Points, in no order, along strands that fork and pass close to each other.
(in the rows, 128 means zero)
Two points are linked if the straight distance between their rows is under 99.3. Some points are linked to none.
Z412: [156  94 143  77 126 129 128  79 139 106 151 116 187 137 109 162 155 136
 136 141 156 145]
Z858: [ 96 160 168 116 152 174 198 193 123 150  65 136  85 134 105  82  89 122
  95 118 109  91]
Z331: [125  95  55  96 131 111  85 138 101 119 170  70 146 143 128 157 194 140
 164 116 120 207]
Z320: [147 118  32 155 111  92 147 138 115 150 225 134 144 146 105 109 136 167
 133 137 120 156]
Z784: [149  74 152 123 142 137  63 118 133 104 113 109 144 138 142 162 157 110
 150 105 111 177]
Z160: [163 182 118 168 109 106 171 153  85 152 110 143 121 114 143 137 108 147
 126 118 116 114]
Z833: [165 161 125 175 113 113 113 157 114 154 149 160 112 148 159 140 178 145
 119  94  82 140]
Z853: [ 65 147 187 163 152 159  93 153 138 117  63 131  68  91 137  86  86  82
 120 127 135  97]
Z300: [133 132 113 165  91 120  78 130  87 123 135 102 144 121 133 156 178 134
 166 102 133 158]
Z96: [134 129  88  88  90 100 116  87  88 115 156  82 190 130 121 181 142 164
 159 134 167 167]
Z292: [142  75 171 114 132 141 114 101 174  97 161 141 162 122 124 150 143 135
 142 151 151 115]
Z861: [130 117 134  86 123 114 116  80 113 106 126  87 130 116 146 142 126 107
 147 148 150 136]
Z589: [ 82 150 175 107 147 150 207 141 117 126  71  96 112  89 105 103  74 120
 122 142 158  84]
Z472: [142 100 182  92 164 111 112  83 151 106 104 104 106 125 180 133 105  86
 124 156 109 135]
Z425: [ 95 170 180 100 124 159 130 139 113 126  73 111  78  99 122 120 120  86
 118 136 151  75]
Z791: [ 84 145 176  73 137 150 245 152 117 137  75  88 126 119  81  82  61 152
 125 140 144 111]
Z411: [140  91 113  94 135  91 102  78  98  99 101  80 149 145 145 170 121 126
 151 132 140 188]
Z98: [146 146 104 142 106  87 159  99  97 137 131 118 166 140 150 134  94 150
 130 129 135 151]
Z755: [125  71  81 103 130 138  88 123 166  94 218 116 157 122  98 126 152 116
 154 142 147 131]
Z479: [118 105 182 168 164 128 129 101 199 127 112 163 124 105 166 116  91 131
 123 164 139  83]
Z981: [106 128 178 148 153 123  97 126 131 112  77 128  99 112 168 122  85  74
 122 119  95 149]
Z875: [126  94 151  89 115 122 151  53 127 124  73 108 171 134 105 151 117 152
 138 148 170 153]
Z558: [136 173 141 133 145 144 196 167 125 167  90 162  65 127 132 100  86 138
  81 127 116  74]
Z724: [143 104  60 124 115 121 119 105 139 123 192 117 165 133  94 138 157 138
 159 137 148 146]
Z788: [ 82 156 173 149 130 145  96 155  97 126  64 113  87 104 161 113 121  71
 127 106  98 155]
Z900: [133 137 119  82 116 130 155  94  94 140  57 113 127 151  99 137 131 121
 112 117 132 133]
Z268: [108 112 169 158 174 141 159 121 189 148  82 177  93 129 146  94  80 145
  94 147 120  69]
Z979: [133 148  69 124  84  85 136  95  76 137 133  97 157 140 112 150 127 170
 148 138 147 148]
Z846: [143 132  74 119  98  90 142 129 120 127 220 109 195 126 117 144 130 170
 164 132 156 149]
Z406: [147  73  65  69 151 107  90 110 124 115 176  88 147 160 128 138 168 123
 132 116 113 194]
Z814: [138  91  81 138 129 113 105 158 132 129 188 115 166 155 145 135 186 142
 135  86  78 216]
Z246: [139 127 165 105 147 114 182  90 149 131  96 123 139 129 133 133  84 140
 104 155 127 104]
Z256: [162 135 125 114  98 139 121 156 120 131 213 136 175 134 118 155 189 150
 146 107 122 131]
Z573: [139  71  64 114 155 115  94 127 159 121 181 126 156 164 126 123 160 122
 136 107  83 188]
Z459: [120  67  72  79 111 113 125 163 148 110 228  85 177 123 127 139 162 138
 156  99 139 225]
Z706: [134 105 155 146 143 152  89 121 181 102 199 143 156 108 156 132 138 116
 152 132 140 107]
Z983: [114 166 170 178 128 157  95 161 157 131 128 181  90 122 145 127 112 135
 114 134 147  53]
Z863: [129 155  99 130 100 151 128 117  93 133 100 126 104 117  88 146 160 112
 141 128 147 100]
Z703: [ 94 183 164 180  98 144  66 159  96 129  88 141 101 116 146 130 141 101
 128  93 112 133]
Z330: [132  99 143 150 147 131  64 124 144 134 105 140 123 146 143 126 143  96
 124 105  89 157]
Z651: [ 57 116 197 138 184 148 135 148 168 131  50 122  79 100 127  62  76  92
 124 148 125 115]
Z127: [123 191 108 103  96 109 168 123  60 130  99  96 111 101 134 150 126 124
 133 132 134 122]
Z992: [159 175 147 113 125 119 210 150 118 156  99 141 101 135 119 128  90 154
  84 144 131 103]
Z734: [131 127 108 131  79 115  98 122  88 113 174  92 177 101 129 172 173 141
 185 115 174 151]
Z740: [116 119 117  75 105 114 182  75  96 143  57 112 160 155  95 134  93 151
 114 148 149 157]
Z844: [ 55 120 194 112 158 149 179 143 151 119  71  91  73  90 121  70  75 113
 125 162 142  92]
Z972: [148 131 103  91 139 113 144 110 103 141  88 121 100 163 133 126 134 110
  96 123  89 134]
Z806: [145 111  77 194 148 101 107 114 157 130 164 145 145 138 149 115 119 133
 131 121 100 140]
Z157: [115  88  97 154 128 125  71 160 135 109 215  98 154 105 155 133 172 116
 179 111 126 185]
Z720: [119  97  75 192 138 101  86 131 139 131 199 120 141 117 144 110 161 110
 157 124 106 172]
Z960: [108 128 201 133 152 137 159 134 151 127  66 132 114 109 166 103  86 107
 109 126 106 123]
Z463: [ 62 143 165 188 131 160  55 157 144 120  78 177  85 112 126  88  98  98
 129 125 154 101]
Z857: [100 159 142 114 112 164  90 128  86 123  77 123  84  98 102 141 145  82
 141 135 144  96]
Z622: [163 168  98 180 103  89 172 119 115 141 147 167 138 139 140 124  87 165
 124 141 134 120]
Z180: [121 148 144 173  96 139  50 150  96 135 117 146 119 122 127 142 188 114
 152  93 115 148]
Z765: [165 167 147 134 113 144 126 152 134 133 163 165 130 144 141 151 174 136
 107 106 102 102]
Z680: [161 168 119  78 105 114 192 105  94 145 103 139 131 140 107 147  91 168
 101 151 146 106]
Z621: [122 144 206  95 127 138 205 126 137 129  76 129 134 123 142 129  85 138
 102 130 127 122]
Z945: [136  96 111 141 156 143 103 120 178 132 159 168 107 138 135 117 138 115
 113 140 129  92]
Z566: [148 114 115  81 107 120 136  81 113 117 117 131 176 146  80 156 126 154
 134 142 170 134]
Z600: [145 102  96 133 140 142 107 153 181 124 202 165 134 146 122 117 159 128
 119 117 103 132]
Z530: [145  83 140  99 137 114  82 115 104  97 117  71 153 130 167 188 162 121
 146 118 121 209]
Z723: [171 152  97 117  96 122 151 125  86 154 130 142 124 156 121 155 157 148
 108 116 118 126]
Z508: [136 187 133 177 111 107 130 161  92 147 129 152 102 127 168 133 120 125
 111 108  86 122]
Z115: [138 151 166 172 112 156  83 152 142 125 144 177 133 121 140 138 146 125
 114 114 124  92]
Z896: [148 179  99  98  83 103 194 117  51 148  79 124 155 152  93 146  91 164
 119 123 142 147]
Z729: [148 176  95 140 113 142 140 138 103 148 123 148  96 121  72 138 141 139
 129 142 150  60]
Z124: [117  70  82  97 106 133  84 169 116  98 200  76 176 136 110 156 204 146
 169 100 135 206]
Z718: [170 133 137 145 147 136 163 137 170 137 161 174 115 136 143 132 123 173
 110 142 136  59]
Z821: [143 111 144  76 157 113 139  77 144 121 121 112 120 140 146 134 114 126
 122 158 132 121]
Z977: [ 91 139 142 199 117 160  80 127 139 120  98 150 104 101 103 121 120 105
 143 137 168  72]
Z230: [137 136 115 147 129 129 159 102 145 137 124 146 115 105 112 123 110 158
 136 164 181  53]
Z537: [169 160  83 109 113 107 144 138 119 126 218 133 144 129 107 129 140 151
 118 147 135  98]
Z704: [132 132 131 170 111 139 108 113 133 123 149 153 119 100 101 134 134 128
 150 144 172  51]
Z107: [ 90 170 139 115 151 136 186 169  94 143  67 111  79 126 118  84  87 102
 108 117 100 121]
Z11: [118  90 141 134 155 145  72 112 167 125 102 158 101 148 123 109 133 102
 103 133 116 111]
Z62: [114  67  99 111 130 131 110 172 175 101 229 105 162 118 144 128 165  98
 158 105 112 202]
Z946: [122 152 122 126 145 131 156 126 109 146  65 124  79 133 129 101 103  84
  91 123  86 119]
Z849: [132 115 155 153 149 146  46 153 170  98 182 155 139 128 160 130 156 101
 132 111 106 136]
Z286: [ 94 136 182 157 169 133 199 151 164 150  66 146 108 117 151  87  60 130
  96 136 110  98]
Z758: [153 119 136 140 104 136  99 145 160 110 194 140 185 111 143 149 164 134
 136 118 134 131]
Z496: [107  88 160 110 149 158 134 120 141 141  47 138  74 148 100  91 115  99
  93 134 121 108]
Z800: [158 134  60 113 116  90 157 111 125 140 215 140 164 155 117 132 101 186
 132 142 146 129]
Z435: [153 116  44 153 143  86 138 109 133 145 168 136 138 160 124 106 112 147
 121 138 102 158]
Z278: [131  95 114 150 125 157  49 158 162 121 187 166 144 145 118 111 186 115
 135  96  97 156]
Z553: [ 81 121 165 140 136 147 175 129 119 132  39 119 127 121  90  85  94 111
 125 116 131 139]
Z175: [130 136  97 139 137  77 103 108  99 125 110  88 118 125 175 138 115 100
 133 123  98 177]
Z181: [108 168 203 127 133 162 113 145 149 127 100 152  87 114 140 124 117 117
  99 140 150  60]
Z465: [156 116 105 133 101 123 108 143 115 132 170 124 176 149 137 155 197 168
 140  80 102 182]
Z932: [133 177 106 122 109 141 177 117  98 135 110 129  94 116 101 128 100 139
 138 160 173  62]
Z66: [165 110 112 126 172 117 152 108 178 134 164 156 116 142 143 116 119 149
  93 163 116  88]
Z883: [ 94 124 185  96 160 170 166 150 159 142  49 139  88 129  98  77 109 126
  94 130 124  94]

Follow the links from the first point to the second, and from the first to the third. Name the last point that the two ways share.
Z740; Z435; Z981: Z706
Z814; Z900; Z286: Z706
Z268; Z729; Z992: Z960
Z981; Z740; Z718: Z945

A fork is a point with three links. Follow the links from the first point to the second and name the forks in between, in order.
Z268; Z600: Z960 Z821 Z945
Z846; Z573: Z800
Z896; Z960: Z858 Z706 Z945 Z821
Z821; Z107: Z945 Z706
Z729; Z246: Z960
Z181; Z411: Z960 Z821
Z858; Z784: Z706 Z945
Z435; Z558: Z706 Z858
Z992; Z566: Z858
Z883; Z720: Z858 Z706
